A landscape with many peaks, sampled at points; each row gives a point and its height.
A climber steps from a point to the highest of its 2 nearest points, and stops where none of them is higher. Distance is the straight distance between rows; heights are no part of it.
bab (h 196): [ 90 130 118 196 174 129 165 152  65 132 102 135 121 188  98 142 103 158
 115 144 113 102 110 119 122 127 151  94 183 121 120 118 132 138 168 143
 120 115 127 118 146  86 153 161 114 131 174 147]
kap (h 181): [ 94 174 153 106 134 107 163 116 106 125 141  78 123 114 165 146 111 114
 144  92 143 119 155 176 150 140 164 132 202  88 163  92 136 122 134  72
 129 139 118 130 114 169 111 113  91 161 152 119]
nidof (h 624): [ 95 166 149  99 111 173  94  96 126  83 169 128  85 105 112 102  80 123
  97 147  89 118 144  73 169  98  93 173  79 144 146 130 126 109 141  79
 156 153 137  86 132 161 120 133 198 119 138 154]
dokos (h 563): [ 77 187 169 146 123 123 175 102 116  80 164 132  98 117 123  71  73  94
 112 181  83 105 123  53 107 139 104 153  96 169 158 143 153  96 132  74
 148 129 132 127 121 147 155 123 118 165 191 176]
vebi (h 329): [126 118 120 150 137 151 120 148 113 123 157 140 112 108 127 132 137 118
 138 112 121 147 117 101 141 146 128 127 141  85 134 150 101 116 132 134
 140 143 152 131 137 112 114 154 116 124  86 114]
ferad (h 315): [137 135 154 155 125 139 149 131  98 137 169 129 114  75 156 135 153 109
 151  84  99 129 135 132 122 168 136 110 146  61 127 151  84 138 144 140
 145 143 130 137 151 111 107 140 132  95  53 121]
Gon (h 354): [140 116  84 115 160 109 118  99 209 109 119 134 146 147 123 126  88 168
 119 184 104 176 149  61 120 132 113 153  83 152 149  83 178 112 126  86
 132 132 130 146 125 139 142 115 135 143 232 160]
feb (h 210): [161 105 130 156 130 165 108 147 128 114 151 144 154 142  99 143 125 179
 168 140  90 128 154 100 152 122 107 104 133 108 110 115 136 177 129 118
 100 130  86 133 184 112 110 147 146 102 138 124]
duki (h 400): [ 81  79  95 191 108 143 116 133 149 100  78  86  84 182 134 141 102 120
 134 163 143 157 130  94 138 123  97 149  62 195 140 155 121 175 144 122
 107 189 105 115  99  61 150 113  99 113 110 137]
Pibor (h 272): [118 173 147 144 130 145 115 133  82 152  94 140 121 148 124 114  94  80
 119 139 140 100  99  98  96 134 144 129 128 191 138 170 117 105 153 141
 120  85 167 117 132 107 136 131 115 152 133 163]
suk (h 358): [141 172 187 137  69 126 148  95  94 162 103  92 113  45 153  89 172  96
 158  74 120 122 170 181 131 154 138 113 125 137 143 120 126 149 133 151
 155 120  98 153 146 151 104 109 141  89  70  98]
figaf (h 516): [135 111  72 126 150 110 153 141 150 102 132 113 148 136 149 135 114 164
 125 125 156 180 116 138 128 107 138 124 165  48 142 100 146  81 115 121
 169 160 160 134 104 124 136 154 109 158 188 123]
Lofam (h 653): [154  74 103 117 143 104 117 134 183 154 166 165 120  96 119 154 184 127
  92 113 121 196 115 129 145 171 117 187  88  55 119 148 117  97 106 156
 114 142 179 131 131 126 121 148 138 109  69 109]
fogum (h 336): [167 163 165 146 117 158 158 130  87 111 172 135 128  81 130 129 154 111
 143  74  94 134 148 155 130 135 121 109 162  59 116 110 104 131 141 122
 153 139 109 129 160 133  95 143 152 103  77 109]
Giku (h 266): [112 207 146 114 121 104 149 100 158 107 177 136 138 120 124  98  79 139
 125 128  96 116 173 120 145 165 130 144  99 170 124 109 136 151 109  88
 105 112 106 149 120 181 142  78  95 161 184 142]
vesa (h 246): [114 159 157 158 136  99 168 136 131 153  71 102 132 136 167 110 126  76
 123 161 160 116  85 108  56 159 124 137 135 182 167 211 159  80 138 116
 114 124 165 129  79 109 148 111  93 156 135 143]
pirem (h 147): [132 131 133 127 153 118 157 132 120 123 135 137 147 148 116 135 110 161
 125 107 130 102 126 155 149 126 168  92 201  96 123 107 138 130 118 127
 104 110 119 127 126 141 143 143  98 154 171 113]
Zubu (h 554): [120 157 124 141 158 107 149 128 160 118 132 130 130 147 119 112  68 128
 111 185 114 141 104  59  91 137 111 152 106 177 155 141 141  89 133 117
 115 117 157 134 111 112 155 106 121 169 218 151]
zuvem (h 596): [158 168 175 170  78 159 129 104  51 138 126 133  89  60 128  98 132  96
 127  88  67 126 152 119 123 133 108 113 106  96 125 143  98 115 152 172
 174 107  99 115 161 115 119 134 182  80  78 117]
tuzuv (h 526): [118 126 122  68 173 121  54 139 159 173  91 153 143 142 102 163 142 123
  91 140 194 164  89 119 100 139 116 199 108 155 105 140 155  72 117 175
 114 133 217 122 104 105 119 134 141 131  88 110]
Bagis (h 508): [ 89 159 147 157  49 174 110  91  79 108 119 126  79 125 120  90 116  79
 146 109  99 106 156  95 158 126  97 134  64 201 113 155 130 161 148 148
 134 137 111 119 150 113 122 112 149 121  94 150]
zise (h 69): [115 147 135 156  79 131 151 137 125 141  99 129 128 146 115 111 143 147
 145 116 122  89 163 156 160 146 149 103 119 217  99 117 113 209 111 124
  63 122 102 166 126 155 148  94  91 141 133 115]
viv (h 385): [130 138 166 131  84 137 132 121 109 177 110  88 112  78 162 114 176  94
 155  83 138 108 148 169 130 150 158 125 127 149 138 151  98 149 124 151
 139 133 119 146 131 120  91 114 118 108  47 103]
Buvo (h 273): [134 151 133 157 124 114 163 140 176 131  68 126 137 149 139 103 148  90
 130 178 151 104  77 109  40 150 103 137 109 214 127 223 151 108 130 128
  84 144 162 121  77 111 169 116 107 170 123 148]
lunoz (h 417): [105 177 110  86 133 173 111 143 105  70 168 140 127 153 109 147  91 137
 101 152 124 130 162 134 130  94 115 128 172  87 118  88 104 145 159  90
 125 137 107 112 149 137 121 124 190 146 183 148]
zodab (h 96): [123 113 131 146  94 194 127 112  67 168  97 125 108 108 113 141 139 142
 130  66  96  80 175 142 132 152 149  85 110 141  91 132  68 191 154 170
 106 114  86 137 140 123 118 116 134 116  60 106]
peri (h 616): [135  68 140  89 155  76  93 144 142 137 139 111 156 106 140 144 165 126
 135  98 192 106 114 179 142 138 154 105 169  67 138 126 103  97 112 194
 121  96 158 122 106 141 104 140  89 121  66  98]
Rega (h 418): [177 100  59 117 151  96  99 138 175 106 150 142 181 143 118 134 122 185
 158 185 118 209 120  99 133  81  76 131 105 102 125  76 191 130 129 101
 150 115 126 138 153 146 122 143 177 129 205 186]
reb (h 173): [180 150  99 101 134 129 130 126 154  68 183 145 173 156  96 144 108 174
 155 149 118 128 153 153 143  75 104 119 143  92 114  82 174 157 126  65
  97 117  72 137 154 162 130 101 170 128 218 173]
kudon (h 505): [196 126 101  90 114 122 133 133 163  98 181 156 173 130  94 131 162 144
 137 103 133 156 112 171 148  92  99 141 137  58 119 106 169 109 104 117
 146 106 126 123 140 150 119 139 151 159 168 149]
foli (h 284): [110 106 143 171 110 141 193 113  82 161 144 151 120  95 116 115 183 138
 158  92  84  77 120 170 122 134 150  50 170 135 101 123 121 195 129 151
 142 158  56 162 140 110 128 150 122  87  58 108]
mak (h 330): [104  85 123 118 174  84 103 170 127 143 122 129 126 124 144 132 155 134
 129 135 175 166  81 131  81 138 124 124 134  87 142 149 129  59 127 174
 163 144 206 134 120 104 122 156  96 143  92 115]
Zot (h 525): [115 140 173  90 142 127 105 131 130 128 141 131 113  78 146 121 157  78
 144 135 138 161 112 123 104 141 119 166 112 109 175 163 143  56 135 125
 180 149 212 115 145 118 105 135 149 131 103 112]
Zivek (h 611): [186  59 157  93 111  93 112 126 178 167 108 148 181 113 101 117 201 119
 110 101 190 115  97 190 120 120 144 141 128 144 127 174 146 100  88 186
 105  84 159 128 121 132 121 112  98 119 104  81]
guruf (h 103): [ 67 109 126 206 120 117 194 156 119 143  56  85 114 169 135 135  89 173
 113 107 150 105 138 107 130 133 156 123 123 144 137 137 126 171 113 118
 104 127 113 129  72  97 159 107  79 109 163 131]
Kek (h 34): [140  68 113 139 109 140 131 163 163 135 137 142 125 145 129 143 195 127
 149 148 153  80  86 152 103  72 145  85 118 208 101 154  95 181  68 170
 104 137 111 114 100 112 157 140 105 107  85 110]
nog (h 306): [140 100 136 136 157  91 135 174 124 124 159 142 133  93 136 125 156 134
 143 124 167 169  74 155  95 134 117 106 160  53 128 142 135  84 117 171
 177 131 183 140 154 112 130 167 106 133  92 122]
zimu (h 527): [169 197 184  76 133  96 135 131  82 140 145 143 139  87 151  80  99  71
 115 142 109 111 118 162  95 124 145 122 175 139 146 122 112  88 134 156
 143  58 152 117 167 139 144 119 155 152 153 134]
perel (h 363): [130 177 161 137 111 185 117 113  82 116 171 129 119  89 138 140 104 116
 133  65  84 121 183 117 145 143 102 135 129  69 105 108  83 141 152  94
 136 159 109 103 143 146  96 107 174 113  83 120]
nalo (h 46): [168  87 127 124  73 140 132 140 167 144 126 139 133 131 115 111 190 135
 139 118 139 105 111 152 133 121 133 123 100 197 107 161 110 166  75 159
  95 118 113 142 132 126 138 123 119 112  98 102]
let (h 478): [138 129 130  92 120 152 102  86 164 124 150 142 116 125 101 124 147 108
 107 131 110 172 148 104 178 143 105 198  76 121 133 120 147 112 103 107
 134 148 155 130 130 144  98 118 154 111 113  88]
boro (h 132): [ 53 124 147 170 110 110 179 129  73 164  86  85  92 133 168 133 143  99
 144 101 152  82 135 155 117 148 176 109 154 158 154 155 134 155 132 112
 137 139 109 164  84 129  99 128  77 114  94 136]
sano (h 221): [ 88 176 168 157 133  89 202 121 114 148  95  87 111 127 166 108 119  95
 145 140 142 119 111 127  89 163 152 131 154 153 178 162 151  92 132  92
 128 138 146 138 107 126 135 110  75 148 148 134]
dema (h 475): [ 94 125  99 109 168 124  76 134 156 147  75 135 130 169 119 150 115 132
  87 151 184 160  99  97  97 135 125 171 107 163 138 142 136  67 138 142
 119 144 203 125  95 101 134 126 122 145 135 116]
kobop (h 127): [137 133 155 121 102 110 145 121 136 175 105 110 145 125 156 100 167 108
 142 109 171  75 121 160 123 141 177 102 149 179 140 146 133 136 102 140
  95 100 125 145 103 136 132 108  80 133 104 108]
dum (h 323): [156 119 104 123 136 117 127 108 207 127 122 132 159 148 117 108 118 160
 148 173 116 149 139  83 138 140 115 152  69 175 133 135 161 134 101 101
  82 128 136 153 125 132 150 111 112 148 199 132]
napu (h 562): [149 112  42  99 151 117 136 123 200 115 129 132 137 145 142 149 109 165
 113 122 138 192 136 136 151 111 114 138 132  63 134  75 151  99 113  89
 172 165 138 131  92 146 117 137 132 151 186 134]
mur (h 431): [ 83  83  96 171  95 164  96 123 120 103  99 117  72 166 137 150 113  89
 135 137 141 149 117  80 140 134 111 132  75 185 123 167 100 165 158 141
 101 161 115 113 126  61 136 124 118 124  73 155]
Madel (h 572): [120 149 139  73 121 158  62  95 126 102 157 133  97 124 117 139  77 139
 105 147  83 135 178  94 191 108  94 176  85 128 126  96 112 137 133  70
 128 148  93  85 140 169 106 117 214  82 136 140]
roze (h 84): [103 120 132 143  75 167 128 130  81 159  82 120 104 132 127 129 155 130
 144  78 119  78 173 160 147 128 153  93 107 207  76 118  81 211 131 156
  91 139  84 145 129 132 139 106 109 132  81 117]
Mudul (h 294): [122 164 130 121 122  91 139  99 221 104 144 135 144 138 126 100 104 146
 138 172  95 145 162  97 129 161 103 167  45 194 117 121 156 149  94  85
  85 122 117 172 108 166 142  73 100 162 183 145]
leb (h 476): [164  80  76  88 158 120  82 127 178 138 136 141 146 153  96 175 122 177
 153 136 125 179 159 132 190 143 107 127 117  76  99  78 119 148 106  96
 105 132  96 130 144 142  97 149 132 102 134 109]
gole (h 392): [137 134 132 130 136 179 111 124  96 123 142 157 128 111 122 186 100 155
 137  79  83 126 185 131 160 163 107 115 137  47  85  88  64 164 155  85
  86 145  88 111 151 142 107 113 166 126  81  99]
Sef (h 331): [136 119 121 148  92 152 114 149  83 157  78 122 116 138 142 114 157  60
 131 124 159  67  95 141  86 109 147  98 133 218 109 190 101 166 134 169
 127 126 117 123 108  94 140 123 118 134  56 168]
tet (h 179): [ 69  90 112 188 192 117 155 162  95 141  90 116 132 189 105 158 109 181
 105 119 126  89 101 118 120 110 163  83 170 117 116 121 134 145 150 162
 100  96 116 119 108 109 143 150 106 118 168 114]
zil (h 416): [161 122 163 123  98 127  96 108 108 178  78  93 139  78 143 133 182 106
 122  73 144  97 141 182 121 151 161 131 114 146 134 149  75 127 121 206
 129  86 109 119 125 124 100  99 138  84  57  81]
Puse (h 257): [154 164 144 115 134 140 156 165 100  88 179 168 136 136 112 105 144 120
 130 150 118 136 117 189  99  83 113  95 207  56  96 108 147  95 134 155
 184 115 146 128 194 116 143 179 163 127 136 135]
pev (h 57): [154 123 129 131  81 133 138 135 167 147 116 129 140 143 119 105 163 148
 154 136 137  91 131 141 142 116 137 101 107 227  98 139 122 195  81 137
  62 112 100 143 125 145 151  98 100 123 125 120]
Lemo (h 576): [113 141  92  58 160 142 122 101 178  90 135 127 109 129 137 119 117 116
  85 168 105 182 124  89 136 126 110 193 101 117 151  86 157  77 120  74
 166 184 151 119  86 163 130 120 164 154 197 136]
basun (h 260): [132 208 159  97 126 103 193 109 139 104 204 131 155 108 138  91  91 123
 136 116  82 117 146 151 120 163 127 134 142 142 131 105 159 123 103  99
 122 106  87 150 125 192 142  80  86 178 169 134]
Vevad (h 148): [ 77 129 151 136 135 101 142 120  94 160  89  73 109 137 171 144 145 110
 153  91 173  88 135 159 130 155 185 122 169 120 177 141 125 127 151 116
 124 118 135 136  96 143  91 119  86 130  98 109]
zumu (h 155): [168 156  66  56 108 144 133 145 167  48 199 140 164 153 106 135 126 144
 118 161 130 140 150 168 138  64 106 132 152  69 115  73 152 138 141  75
 122 122  81 139 112 157 144  93 196 143 200 186]
biged (h 574): [ 93 149  82  86 157 141  87 131 137  83 132 120  98 155 128 172  66 158
 101 168 116 180 162  95 160 116 105 150 123  84 141  69 100 138 146  53
 150 180 109 101 112 144 123 118 168 111 205 153]
Vaf (h 357): [ 93  78 107 148 158 131 104 159 138 145 117 116 119 143 143 151 136 138
 118 118 157 142  87 118 118 145 141 116 134  97 135 146  95  98 125 154
 133 140 170 141  98 103 120 148  85 135  83 111]
fufe (h 389): [ 82 107 103 160 138 142 117 161 109 160  72 102 121 167 145 155 143 106
 111 121 178 102  89 111 107 127 155 117 136 148 130 180 101 132 126 140
 121 131 140 117  56 109 115 131  86 125  82 128]
dibud (h 386): [160 111  78 141 158 103 136 126 190 105 136 133 172 151 121 129  94 185
 152 171 119 175 119  90 129 104 111 120 126 115 133  81 175 131 123 105
 126 111 120 151 139 135 145 139 138 152 231 172]
Ginuf (h 78): [110 115 104 155 168 106 140 140 157 111  81 100 136 164 133 157  49 196
  98 141 127 156 165  90 150 130 131 138 127 103 139  83 119 150 144  85
 118 143 108 125 116 108 144 116 123 110 238 133]
deram (h 281): [158 196 188  95 110  99 193  97 133 112 192 123 144  76 140  70 136  84
 140 129  92 108 139 158 104 146 128 140 150 128 151 115 168 113 112  80
 141 106 111 148 145 194 134 108 113 145 163 141]
kub (h 245): [ 98  74 112 185 143 153 174 150 132 129 143 143 130 146 113 122 145 171
 159 122 118 106  90 129 138 123 159  70 159 124 122 128 148 168 111 130
 118 144  89 145 129 112 146 160  96 100 125 105]
funib (h 25): [135  77 134 140 126 117 116 169 139 147 128 149 141 121 126 139 204 109
 125 142 166  67  72 159  71  79 154  78 124 183 113 163  95 150  93 184
 133 112 123 131  88 107 139 146 106 114  58 112]
Dopon (h 424): [100 116 100 160 148 126 104 152 149 166  52 111 145 178 140 139 117 130
  84 142 188 125  84 100  85 118 142 139 131 169 138 173 127 113 138 136
 103 122 149 108  63  96 140 119 103 143 117 128]
vur (h 467): [ 95 122 119 148  68 172 100  90 123 108 114 118  76 157 133 121 111  85
 143 134 117 126 143  76 173 146  94 163  51 203 118 171 117 159 142 128
 113 162 125 110 139  94 132 108 140 117  69 146]
Valaf (h 307): [136 148 164 154 123 155 188 116  87 141 142 138 133 105 121  93 159 127
 158  82 108  96 134 157 127 144 154  75 174 105 117 112 145 165 134 119
 143 143  82 146 147 124 120 149 115 108  93 115]
tid (h 443): [139 150 137  80 122 149 117  97 158 138 137 144 129 124 113 107 135 108
 112 139 124 138 139 110 155 141 135 182  81 150 142 132 154 103 106  90
 128 136 164 132 124 153 123 105 122 130 157 105]
rir (h 472): [ 95 163 143  94 149 132 117 125 118 104 137 118 114 107 139 109 115  97
 118 166 141 164 101 105  94 107 119 159 121 110 180 152 138  40 142 110
 179 168 198 111 127 127 137 143 140 173 169 137]
Vipa (h 367): [ 93  72  94 213  93 130 134 152 121  70  89  81  75 179 129 145 111 120
 148 157 142 130 124 120 112  91 102 127  87 240 124 142 125 201 141 127
 100 198  89 100 103  72 169 115  81 131 109 181]
mivol (h 445): [173  82  85 110 152 123  99 140 165 141 151 143 142 129 118 183 131 169
 124 111 109 161 157 127 185 159 102 129 109  55  75  98  79 152 124 121
  74 128 100 131 147 140 108 147 133 101  82  91]
bedi (h 553): [128 159 170 169  66 178 117  94  66 125 141 128  86  87 122  89 121  96
 134  95  72 119 149  91 146 126  92 120  86 141 130 155 118 135 159 147
 152 124 105 120 162  95 124 140 170 107  79 127]
Pepo (h 112): [146  97 159 119 112  69 165 133 149 166 109 119 135  98 159  99 198  82
 159 127 170  64  91 175  96 128 172  80 171 158 173 151 154 120 107 140
 106 111 120 166 111 131 135 116  83 121  89 115]
peno (h 162): [114  97 100 166 172 102 149 139 128 138 109 122 151 177 122 132  97 187
 119 118 152  97 113 128 147 126 170  92 180 121 115 105 134 139 116 140
  80  94 124 135  98 125 156 130  93 127 190 104]
niku (h 591): [190  72  84  93 127  87 121 118 205 138 168 166 148 100 108 153 190 147
 116  93 137 192 104 179 155 145  99 176 101  24 116 129 159  98 108 153
 148 130 151 126 124 148 110 145 137 133  92 125]
vurav (h 455): [184 116 173 102 126 106  91 115 113 149 108 127 150  76 134 141 161 114
 106  72 164 139 146 188 127 143 144 143 149  88 135 133  78  94 133 203
 145  70 153 104 154 139  98 114 144  99  76  79]
ker (h 637): [131 104 107 111 152 137  56 138 135 156 133 142 118 147 100 164 113 143
 119 151 144 152 124  97 146 135 113 161 100 141  99 130  91 117 136 171
 102 107 166 127 158 101 106 151 140 112  86 115]
midu (h 299): [137 166 141 147  77 158 110 118  70 167  70 141 121 143 123 111 108  57
 126 127 142  70 113 102 101 127 132 112 113 204 125 176 120 135 148 167
 115  90 129 129 136  96 146 117 138 136  96 168]
lozur (h 360): [ 86 116 112 164 104 145 128 153  84 158  70 103 103 164 149 144 142  72
 116 117 177  66 101 134  84 122 164 105 133 185 118 188 106 161 136 146
 118 134 103 108  69 116 122 130  95 133  71 160]
Lil (h 490): [189 122 170  75 109 111 103  92 145 147 124 111 162  88 130 125 154 103
 100  76 161 128 145 187 150 130 150 166 142 111 143 122 114  88 118 166
 132  81 153 104 147 161 106 106 133 126 113  74]
rudu (h 636): [113 160  69  68 130 153 115 141 176  73 156 114 109 138 141 126 114 130
  81 162 128 187 134 117 137 103 111 162 128  71 144  79 132 114 131  65
 173 181 115 115  89 159 135 111 189 136 204 159]
gotip (h 481): [141 188 161  77 153  90 127 128  96 134 166 149 131 121 160 100  91  80
 104 161 120 119  96 129  80 142 139 151 155 155 153 144 113  77 133 141
 138  70 168 119 141 151 147 112 137 184 174 142]
Ses (h 89): [ 93 109 112 204 155 112 180 142 140 124  73 100 130 174 125 142  64 205
 106 118 127 139 148  97 138 121 140 137 136 117 149 109 144 167 135 100
 118 144 117 131 105  89 148 114 100  98 209 129]
tam (h 434): [109 176 151  68 131 108 123 147 113 100 165 132 122 113 143  90 120  94
  93 197 136 151  96 134  84 109 122 150 152 121 140 130 131  67 152 142
 168 114 188 110 143 149 161 135 154 178 192 145]
pakug (h 537): [ 86 133 123  62 136 130  38  81 116 125 133 143  86 146 115 159  50 127
 118 172  91 158 164  75 197 130  94 174  71 135 128  90 111 134 142  72
 126 158 106  81 145 133 104 117 203  78 139 131]
Nusa (h 415): [136  98 105 133 150 158 125 140 121 142 150 152 135 116 135 185 126 171
 123  91  94 120 161 106 161 174 125 101 123  50  70 100  54 171 152  97
  69 142 102 132 148 137 126 137 139 110  56 106]
kefo (h 477): [168  84 128 136 124 121  78 114 166 100 168 121 146 120 101 132 124 146
 147 194  80 194 161  62 176 113  72 155  60 121 130 133 181 143 118  89
 130 143 109 131 151 121 105 146 172  95 131 149]
temi (h 335): [109 103 107 200  84 125 164 168 134  95  92  99  89 157 132 125 163 106
 139 151 143 109  85 130  83  87 114 113 100 245 130 153 132 171 111 135
 111 208 110 111  95 102 166 124  88 145 101 163]
ked (h 264): [ 94  79 123 194 135 158 178 142 108 133 162 150 110 142 107 136 172 160
 159 113  92  82 114 138 128 130 153  58 154 148  92 138 118 194 127 148
 125 164  56 144 141  94 149 155 106  95  80 113]
zudu (h 577): [133 112 109  81 154 123  47 126 140 160 102 172 133 141  99 164 139 138
  93 149 167 169 108 104 128 139 106 202  84 162 114 136 126  97 119 193
  99 115 193 121 145 101 117 134 163  96  68  98]
Fod (h 786): [ 95  69  97 146 155 156  62 155  86 153  93 139 117 178 117 172 111 144
 115 116 140  94 124 104 120 130 141  96 117 157  88 147  62 166 170 173
  92  80 123 121 126 106 123 149 113 123  60 129]
ber (h 584): [151 112 160 113 128 110 112 126 154 131 170 165 118  75 134 122 171  95
 103 124 125 184 127 126 115 165  98 181  81  78 137 185 144  81 117 160
 170 150 195 116 155 111 114 139 159 116  77 102]
zedi (h 573): [ 88 184 177 119 109 172 133 101 113  89 170 115  87 102 124  58  78  97
 106 150  90  96 128  63 134 116 106 153  91 158 163 137 148  93 144  84
 163 147 145 107 136 154 131 137 166 138 156 175]
tadag (h 460): [120 176 119 121 143 147 140 138 125  75 171 134 128 127 120 108  96 130
 117 164 107 131 123 113 127 112 127 142 156 113 143 105 143 111 136  98
 148 133 126 126 138 136 135 126 150 152 204 154]
riniz (h 459): [195 155 120  80 102 125 138  97 175 110 173 140 149 103 105 104 155 127
 108 119 119 143 140 145 150 117 122 175 106 104 134 116 166 107 107  94
 141 113 141 122 133 177 121 120 141 148 178 132]
bobe (h 116): [ 59 117 129 190 113  95 202 149 108 156  71  72 119 165 152 128 131 141
 107 109 155  83 120 137 102 133 170 115 148 154 150 158 146 147 114 113
 101 127 111 138  56 117 137 101  69 122 138 118]
pizuv (h 502): [127 153 115 128 146 130 117 134 126  99 145 138 120 141 112 112  91 136
 118 181 122 148 118  74 127 112 108 142 120 146 150 117 138  93 142 120
 130 108 160 132 154 115 136 152 136 159 197 149]
Guruk (h 304): [157 192 199 106  84 114 172  82 131 131 148 125 143  72 147  62 150  86
 133 127 102 115 149 138 125 150 128 144 108 158 141 136 158 112 112 109
 143 112 138 154 146 169 114 101 110 136 125 119]
kal (h 106): [134 142 132 133 114 195 102 108  57 161  90 135 122 109 118 162 109 135
 132  64  81 104 161 133 145 156 142 106 115 102  91 118  63 154 166 163
 109  91  95 111 157 134 120 122 163 130  81  95]
vam (h 133): [143 163 152 110 141 158 142 114  86 130 140 139 148 131 126 133 113 131
 133  91 124  87 162 159 153 125 168 106 190  93 112  94 115 142 138 123
 108 106 107 118 147 151 129 127 133 151 150 105]
vuvok (h 687): [182  54 154  90 128  73 108 128 168 141 144 146 170  96 107 129 182 128
 121  98 177 135 100 188 124 133 129 130 140  79 134 140 142  85 109 191
 157  94 171 121 148 152 115 142  91 129  96 110]
zev (h 99): [114  79 153 142 113  86 174 134 138 160 130 125 120 105 159 102 208 109
 171 133 155  60  70 186 100 111 163  58 173 150 149 142 147 146  92 147
 144 135  91 162 102 127 144 137  74  97  74 112]
vanif (h 512): [161  92  71  98 153 126 108 126 197 143 128 139 146 147 114 147 121 168
 134 138 145 164 143 112 183 127 131 133 110  98 121  94 137 119 112 103
 113 142 119 127 122 142 121 141 116 134 168 110]
Sadu (h 15): [161  73 164 138 128 108 126 162  98 156 107 158 140  87 131 124 192  97
 123 125 152  80  76 173  74 108 149  70 140 153 122 165  87 136 119 212
 172  73 116 139 133 102 136 139 123  80  41 119]
zoda (h 530): [ 95 121 110 107 157 123  42 116 120  87 131 114  98 151 133 177  49 145
 119 185 104 184 169  58 172 119  86 144  97 105 129  87 118 126 171  75
 142 176 110  90 129 106 121 137 180 107 159 160]
Mise (h 471): [106 119 109 176 166 108 204 143 154 112 118 112 156 146 151 116  99 173
 121 119 132 150  98 128 111 113 146 119 177  76 151 113 175 106 114 119
 157 147 140 137 111 113 147 144 102 140 200 121]
Vit (h 615): [ 85 183 147 137 144 109 175  99 158  85 141 119 105 129 134  94  71 111
  97 176  90 135 113  59  76 159 100 172  70 173 165 145 136  86 126  83
 133 138 140 139  96 137 161  88 112 180 205 167]
sifu (h 250): [ 91 166 144 118 144 121 111 128  64 174  88 124 121 138 149 139  89  77
 132 117 166 102  96 125 106 130 156 143 163 150 149 159 111  74 156 138
 134  86 178 104 133 128 121 123 128 152 135 161]
Sovi (h 85): [ 92 103 137 157  96 105 182 139  90 148 121 113 100 110 163 114 208  98
 162 118 128  68 108 187  93  99 163  69 147 195 122 140 112 181 102 149
 151 171  84 162  99 122 134 131  97 114  52 126]
fovu (h 193): [166 126 118 141 151 155 119 143 125  90 158 154 171 161  89 173 116 188
 163 130  96 115 165 136 155 108 103  92 148  73 107  85 155 178 124  77
  92 139  65 136 163 136 114 116 163 107 160 137]
Kigu (h 163): [ 96 133 151 123 150 115 133 120  84 132 127  85 115 116 161 154 130 107
 148  69 150 103 140 171 142 153 166 109 208  63 156 124 107 128 152 116
 145 133 121 122 116 142  88 146 113 134  90 106]
lufa (h 449): [179  74  94 126 151 115  74 123 171 114 141 121 175 132 105 142 114 164
 162 188  95 211 153  79 156 120  79 134  81 116 119  96 190 131 114  86
 149 137 109 136 150 133 103 142 174  96 174 170]
ved (h 305): [128 117 119 171  97 131 148 153 159 118  76 115 116 149 135 105 179  89
 143 165 157 101  86 127  81 119 119 120 109 218 133 187 126 149 106 131
 113 180 149 118  89 102 158 123  95 145  95 141]
Gik (h 282): [148 112 117 127 147 101 140 168 117 101 182 164 142 132 113 125 142 157
 143 148 156 166  84 182  94  92  97  85 186  42  81 109 150 110 121 182
 176 121 172 135 188 115 145 184 123 134 103 131]
Vobu (h 548): [203  85  82 113 110 112 129 114 180 124 179 155 165 122  94 157 169 151
 135  76 129 167 107 180 173 112  96 159 123  44 108 122 154 114  98 132
 140 111 117 118 138 153 101 140 135 130 119 125]
nofez (h 216): [ 97 160 126 154 168 152 121 156  48 115 127 157 108 175 103 134  90 133
 121 142 112 109 120 113 121 119 133 106 184 120 119 118 114 120 177 159
 143 100 148 115 174  98 135 173 145 151 150 141]
duta (h 651): [133 175 175 130  94 168 126  96  30 162 102 114 101  69 141 111 117  82
 152  71  83 103 154 150 115 132 152  98 132 103 130 127 110 117 162 162
 168  94 110 111 153 126 108 136 168 111 103 133]
sof (h 235): [112 160 133 129 157 151 126 166  62  98 150 151 131 139 120 139 121 135
 129 129 122 127 128 155 117 103 126 102 193  78  94 110 118 114 150 155
 157 116 149 117 172 116 130 175 153 144 127 120]
Rap (h 120): [128 168 152 106 113 177 118 103  79 146 116 134 129 112 127 127 103 140
 135  71 106  90 170 137 169 137 150 120 135 137 103 101 105 154 141 121
 111 100 111 121 152 148 110 113 132 133 133 107]
gam (h 67): [128 105  79 120 178  91 117 143 170 105  96 108 147 174 144 174  60 213
 110 151 133 176 168 119 148 100 107 102 157  73 118  57 125 147 137  98
 136 133 101 125 127 128 145 130 140 132 238 136]
dege (h 531): [107 125  77  58 165 132 101  95 175 119 116 152  94 130 116 159 120 121
  96 168 105 203 130  75 139 142 105 203  69 107 143  85 174  71 113 101
 162 182 171 127  90 127 129 142 176 129 154 114]
Nerar (h 333): [164 202 190 141  72 139 154  93  90 136 121 111 135  64 135  74 150 112
 134  80  93 109 170 158 141 130 137 122 130 143 131 109 136 136 125 130
 148 114  93 147 149 151 116 110 129 106 120 116]
Led (h 545): [208 111 162  85  95  80 134  86 175 162 135 135 188  94 119 107 172 112
 126 106 152 120 126 183 130 142 153 164 123 141 152 166 158  89  96 144
 113  90 137 127 140 164 131  95  97 142 128 100]
lusuk (h 583): [153 194 190 103 109 125 130 110  58 162 113 114 127  74 167  93 114  66
 137 114 113 101 136 162  96 117 155 113 175 118 156 112 114 101 166 163
 166  71 137 125 173 131 121 122 161 125 128 142]
sogo (h 515): [151 124 133 133 102 151  86 102 144 107 154 138 121 121 102 126 130 128
 118 147  94 164 172  74 180 136  86 175  55 133 126 134 138 147 119 103
 128 140 118 127 150 124  99 131 172  90 102 107]
dosun (h 56): [125 102  41 119 172  95 133 148 167  99 118 128 163 174 138 154  79 218
 106 151 160 172 134 140 117  78 111 106 194  66  91  63 155 130 131 131
 149 130 130 147 128 126 149 146 150 156 215 138]
Gedu (h 709): [ 93  74  86 129 178 125  56 168 104 155 120 140 123 163 108 178 106 168
 114 140 152 124 114  97 125 136 109 125 109 133  81 136  72 130 159 192
  85  94 157 122 130 108 122 155 114 118  61 129]
volim (h 200): [122 154 153 134 130  85 179 113 142 137 142  93 136 108 163 103 134 111
 159 114 142 120 121 159 122 145 160 114 173 113 183 129 165  88 115  88
 138 139 138 142 116 156 127 125  77 155 152 117]
Fadut (h 226): [143  66 111 159 126 161 117 148 157 125 144 137 137 145 104 125 145 175
 172 143 121 136 123 110 149 121 123  94 119 138 121 129 136 185 104 120
  91 138  89 143 151 109 134 142 109 100 128 114]

Where does a climber stop that starts at each point below?
Ses -> duta
dum -> sogo
vesa -> duta
funib -> Vaf
mur -> duta
Pibor -> Fod
sof -> Vaf
reb -> napu
Sovi -> napu

Call two points neighbours if one is among the 2 nearest of the other. Go from one point of each pair to the other, from neighbour to neighbour, staying as high as possible. Name the lowest point that can't be avoided.
sogo / Lofam -> tid
nidof / duta -> tam
duta / vuvok -> basun
nidof / rudu -> zoda
Fod / sogo -> sifu
nidof / Vit -> dokos
sogo / Vaf -> zumu
rudu / sogo -> let
Vaf / napu -> ferad
